A landscape with many valleys, sampled at points; each row gives a point and its height.
From any point a ball rolls to the lowest of the 2 points nearest to it. It stops when none of these is lower. Distance is the straight distance between rows; heights are no part of it.
Q_719 (h 606): -1,16,-24,58,7,14,2,60,-11,3,-46,14,-22,8,21,-7,-70,8,-7,-25,-2
Q_245 (h 421): -10,-14,-7,53,24,31,45,5,-14,0,48,-3,3,63,-37,20,24,18,-20,39,34
Q_193 (h 384): -15,23,-10,-80,-38,-19,-4,-2,48,1,-2,-22,35,-37,32,-1,48,-47,21,-17,33
Q_745 (h 465): -47,20,-33,-52,20,18,50,18,-40,-9,-19,10,11,64,13,36,30,40,-38,47,47
Q_529 (h 445): -26,21,-14,-79,-36,-4,-4,-20,18,-3,15,-42,46,-6,1,-1,63,-29,-10,20,54
Q_83 (h 341): 15,3,54,48,51,-30,-45,-7,-10,7,-4,3,-20,-26,-2,-65,-23,6,-21,-82,-52
Q_330 (h 590): 5,10,-59,48,-39,-8,9,15,-12,-7,-60,-22,-5,-30,-15,-33,-15,-36,-11,1,-5
Q_111 (h 544): -51,-9,-2,-54,22,-10,23,3,-8,5,39,17,-5,45,-5,59,-8,48,1,55,3
Q_321 (h 390): 10,-31,-1,43,26,38,37,37,-31,-29,53,19,-3,83,-46,32,23,27,15,48,19
Q_697 (h 304): 12,3,23,57,21,-36,-38,30,-14,1,-24,2,-14,-31,-17,-39,-40,41,-24,-63,-49
Q_979 (h 565): 11,15,12,14,-14,-2,-10,-16,1,10,-42,-5,-29,-55,38,-56,-6,-62,2,-70,-4
Q_938 (h 29): 7,-6,-27,41,-26,34,22,-34,-23,0,-3,-35,3,42,-16,-22,54,-26,-45,19,79
Q_479 (h 499): -3,9,-26,15,-37,20,8,-9,13,13,4,-35,23,-18,-20,2,-1,-54,-10,-1,56
Q_583 (h 573): -49,12,14,-61,24,-14,14,-29,31,22,34,14,12,8,0,42,-18,26,13,22,-26
Q_914 (h 415): -27,26,27,-91,4,-25,-10,-25,19,17,-15,8,6,-42,47,5,1,-11,8,-60,3
Q_491 (h 165): 72,-61,22,39,7,-13,-4,47,-9,-11,10,31,-71,26,-14,13,-37,11,59,15,-51
Q_116 (h 598): -36,31,18,-53,2,-1,20,-35,62,20,31,-15,33,-18,-4,21,-2,-10,2,-3,-7
Q_932 (h 474): -10,1,3,-36,21,32,12,-40,-10,10,56,-12,47,12,-20,65,25,4,-8,21,35
Q_606 (h 641): 22,10,38,-23,52,-3,10,-9,75,13,45,3,0,-28,4,16,3,-37,23,-45,-48
Q_141 (h 619): 6,32,-2,46,38,2,-4,37,-12,1,-23,32,-62,14,12,-18,-61,-2,-3,-48,-20
Q_909 (h 272): 70,-65,47,49,54,-29,-55,-7,-11,18,16,28,-60,1,-4,-32,-10,16,35,-23,-72
Q_209 (h 157): -43,6,-9,-25,-25,11,40,-42,-42,-33,-18,-16,-15,63,26,-22,68,-18,-47,45,83
Q_534 (h 512): -16,4,-14,35,-16,15,37,19,-1,24,12,-18,4,-13,-25,29,-16,-17,-12,4,53
Q_376 (h 501): -6,33,-38,-11,-45,36,51,-24,-30,5,-32,-24,19,15,0,9,28,-18,4,13,17
Q_885 (h 459): -31,46,36,-50,27,9,5,-28,15,10,12,7,-25,-30,45,4,-22,-3,21,-68,-17
Q_727 (h 447): -37,0,-5,5,21,36,35,-31,-16,11,34,-17,7,45,-17,39,47,10,-24,27,62
Q_953 (h 156): 39,-30,28,68,27,-4,-36,22,1,-15,9,16,-43,-7,-11,-12,-70,23,4,-4,-67
Q_778 (h 77): 35,-15,-4,66,22,-6,-51,20,10,-7,19,0,5,-23,-32,13,-59,37,-10,2,-51
Q_394 (h 354): 23,-57,65,33,54,-53,-77,5,-37,4,10,17,-30,-10,3,-44,-29,67,-44,-59,-76
Q_809 (h 383): 34,14,41,47,53,-4,-32,-11,27,12,1,-6,-14,-44,1,-47,-9,-25,1,-86,-42
Q_658 (h 480): -32,9,-3,-95,-26,-14,-7,-53,5,-11,2,-29,66,4,5,-11,71,-7,-53,46,50
Q_566 (h 467): -16,11,58,-16,56,13,-12,-30,5,16,38,27,-52,-22,27,-18,-3,-8,31,-65,-18
Q_863 (h 282): -46,22,-10,-116,-38,-41,-22,-24,31,-1,-31,-5,38,-20,30,-3,22,-7,9,7,14
Q_402 (h 351): 17,-19,55,-56,-3,-5,-2,-4,21,-22,64,26,-20,-9,-14,48,-10,26,61,24,-31
Q_718 (h 81): 61,-48,-1,53,25,8,10,84,-6,-4,-1,53,-55,42,0,22,-29,18,45,28,-49
Q_981 (h 346): 11,-46,19,-12,5,11,32,28,-25,-23,59,16,-20,56,-35,46,29,27,34,75,21
Q_36 (h 108): 9,-1,-22,80,-19,30,1,1,-16,-8,-1,-34,27,37,-41,-20,16,2,-50,19,65
Q_770 (h 211): 7,-1,-38,76,2,-4,15,53,-19,0,-43,0,28,32,-33,-9,-19,36,-54,14,-5
Q_769 (h 511): -70,16,-14,-67,8,-14,-3,-26,-32,-21,16,-25,26,39,-8,6,33,33,-66,54,59
Q_108 (h 506): 37,-14,-16,22,-67,-8,-19,-2,45,12,-47,-14,36,-57,9,-50,18,-69,15,-10,5
Q_993 (h 324): 7,13,25,32,38,25,11,-6,5,9,13,26,-43,-10,-7,15,-36,17,39,-19,-51
Q_994 (h 98): 7,-6,-37,8,-49,30,32,-13,-41,-17,-21,-31,-20,41,10,-33,56,-26,-37,40,77
Q_66 (h 482): 14,-7,-9,43,-7,-40,-55,16,11,-7,-48,-37,53,-43,-23,-25,-30,22,-47,-33,-32
Q_839 (h 240): 17,-28,-12,77,21,-14,-11,70,-16,10,-32,17,25,25,-22,4,-51,58,-36,2,-39
Q_364 (h 494): 15,0,-35,61,-31,-25,-36,19,-13,0,-49,-47,53,-21,-27,-19,-16,25,-36,-5,-10
Q_717 (h 163): -42,4,-20,-99,-64,-43,-7,-19,-23,-14,-48,5,29,-29,27,-14,33,3,6,36,25
Q_662 (h 319): -34,46,4,-34,-4,12,23,5,3,3,8,7,-20,-2,18,40,-26,16,16,-6,30
Q_705 (h 425): 34,22,9,38,40,-9,-36,-5,55,7,-9,-23,26,-50,-16,-25,1,-35,4,-65,-54
Q_957 (h 500): -53,-2,-7,-75,-7,-20,-19,-54,-41,-23,-17,-29,58,20,-9,-15,63,12,-63,52,50
Q_17 (h 582): 19,2,-19,33,-28,-14,5,5,-7,1,-69,-15,-5,-59,-1,-37,-19,-37,-5,-47,-6
Q_788 (h 216): 62,-85,33,56,23,-48,-37,41,-19,-8,-13,39,-73,17,-18,-26,-32,30,43,0,-59
Q_840 (h 404): -8,29,-40,23,12,53,40,42,-27,-17,4,15,9,40,6,34,3,28,7,23,24
Q_901 (h 361): -20,27,-22,-6,19,20,12,34,-14,-8,25,9,-17,20,7,49,-36,27,20,7,14
Q_277 (h 457): 28,11,-9,52,2,-4,-27,9,36,-1,-21,-33,39,-66,-32,-20,-6,-19,-18,-35,-37
Q_592 (h 246): 30,-18,9,22,3,12,31,31,4,13,43,46,-46,22,-23,39,-26,42,43,24,-1
Q_709 (h 264): 19,16,20,9,7,37,-7,-8,42,8,48,-4,15,-29,-4,39,-19,-7,11,12,0
Q_841 (h 171): 21,12,-21,84,-6,21,2,15,-5,3,0,-13,22,30,-41,2,-13,27,-36,20,5
Q_732 (h 393): 4,40,-14,48,3,28,23,-15,6,13,-21,5,-9,-7,-4,1,-29,-2,19,-17,-26
Q_506 (h 363): -11,-38,-30,-56,-95,-6,23,-30,-18,-4,1,0,18,6,20,-30,65,-59,32,59,22
Q_169 (h 315): 11,-2,48,-24,11,21,-6,-6,39,-9,73,17,-5,-28,-2,42,-22,-5,40,8,-16
Q_861 (h 406): -9,-47,50,-87,10,-34,-7,-6,-8,-14,39,29,2,9,-15,56,-15,52,30,49,-35
Q_77 (h 301): 20,-46,22,51,41,-62,-62,56,-32,-17,-23,31,-19,10,-6,4,-49,69,-12,-21,-63
Q_614 (h 436): 16,35,-29,19,-16,27,10,-30,34,23,-28,-11,8,-32,10,-7,2,-19,15,-27,-27
Q_967 (h 286): -32,-32,-17,-81,-81,-15,2,-51,-49,-21,-8,-6,18,27,24,-23,81,-19,-1,76,49
Q_286 (h 483): -31,26,-45,-17,-16,42,68,-18,-40,2,-27,2,19,47,15,10,35,11,-21,34,37
Q_823 (h 273): 13,-35,12,69,25,-43,-39,38,-29,-1,-46,16,14,-8,-9,8,-50,53,-23,-42,-45
Q_76 (h 525): -61,-3,2,-56,18,-6,1,-15,-34,-12,46,-2,16,63,-15,48,4,32,-21,54,36
Q_452 (h 179): 35,-21,-10,52,22,21,18,66,-10,-1,9,39,-39,20,-7,33,-34,19,5,7,-15
Q_278 (h 221): -37,-4,-14,-44,-64,13,13,-61,-35,-36,6,-18,13,31,23,-39,88,-27,-21,54,67
Q_401 (h 520): -7,22,-41,-36,-46,12,31,-36,-14,5,-48,-7,2,-13,34,3,32,-25,37,23,-4
Q_468 (h 469): 23,-12,-31,4,-62,14,7,-21,27,4,-19,-27,36,-43,9,-25,31,-63,-4,23,29
Q_470 (h 597): -5,18,-58,50,-23,16,20,43,-18,0,-58,-3,-10,9,6,-12,-25,-27,-1,-6,29
Q_748 (h 321): 53,-51,41,53,69,-38,-77,10,-30,17,16,27,-36,6,-2,-40,-32,43,-2,-52,-61
Q_149 (h 424): 12,-26,-32,-15,-83,2,20,-18,10,-10,-2,-18,21,-29,13,-36,46,-78,34,45,2
Q_868 (h 185): 40,0,0,47,12,27,-28,-2,42,12,32,-14,23,-19,-31,15,-30,6,0,12,-21
Q_848 (h 479): -9,39,-4,-27,-30,8,31,-41,27,16,-34,-2,-1,-41,26,-6,12,-27,27,-23,-24
Q_675 (h 247): 37,-17,42,27,30,10,-29,-4,21,-4,43,25,-52,-11,-12,7,-46,1,46,-14,-53
Q_429 (h 635): -2,28,16,30,40,3,-7,2,-9,13,-3,7,-75,-6,15,-55,-35,-8,1,-66,-4
Q_55 (h 296): 26,-35,20,-11,-3,-2,22,10,-1,-14,53,31,-33,21,-34,49,-5,34,62,49,-13
Q_95 (h 472): 11,25,-4,-43,-36,-21,-15,-4,74,-2,-18,-11,15,-38,47,-38,45,-81,31,-41,-1
Q_666 (h 429): 10,7,64,17,68,16,-36,-29,25,27,38,2,-34,-29,29,-53,-1,-39,13,-75,-25
Q_728 (h 365): -48,25,14,-95,5,-43,-18,-24,28,11,-14,6,24,-37,24,22,7,33,-2,-23,7
Q_698 (h 276): -37,30,-34,-61,-30,3,26,5,-24,4,-12,-4,2,-5,19,35,-10,2,-17,25,56
Q_619 (h 243): -60,13,-36,-91,-41,-36,9,-5,-39,-7,-39,-8,24,9,15,10,9,12,-25,36,54
Q_309 (h 621): -11,27,36,-30,18,-5,9,-16,83,22,20,-5,34,-21,23,8,-4,-46,7,-50,-18
Q_834 (h 439): -22,7,-27,-10,39,46,45,50,-29,-15,16,21,11,84,7,39,21,22,-21,48,37
Q_912 (h 529): 26,13,11,-23,4,-3,-15,-6,52,4,-21,-15,0,-51,38,-49,20,-83,18,-68,-16

Where does a ball stop that starts at each point below?
Q_108: Q_938
Q_839: Q_938
Q_614: Q_778
Q_321: Q_718
Q_402: Q_718
Q_606: Q_778
Q_479: Q_938
Q_748: Q_718
Q_286: Q_717
Q_885: Q_717

Call two points neighbours if one is among the 2 nearest of the other. Go from one point of each pair to the other, from neighbour to neighbour, staying as low as possible. Name the highest point that can't be avoided.
Q_938 and Q_778: Q_402
Q_717 and Q_778: Q_566
Q_718 and Q_823: Q_748
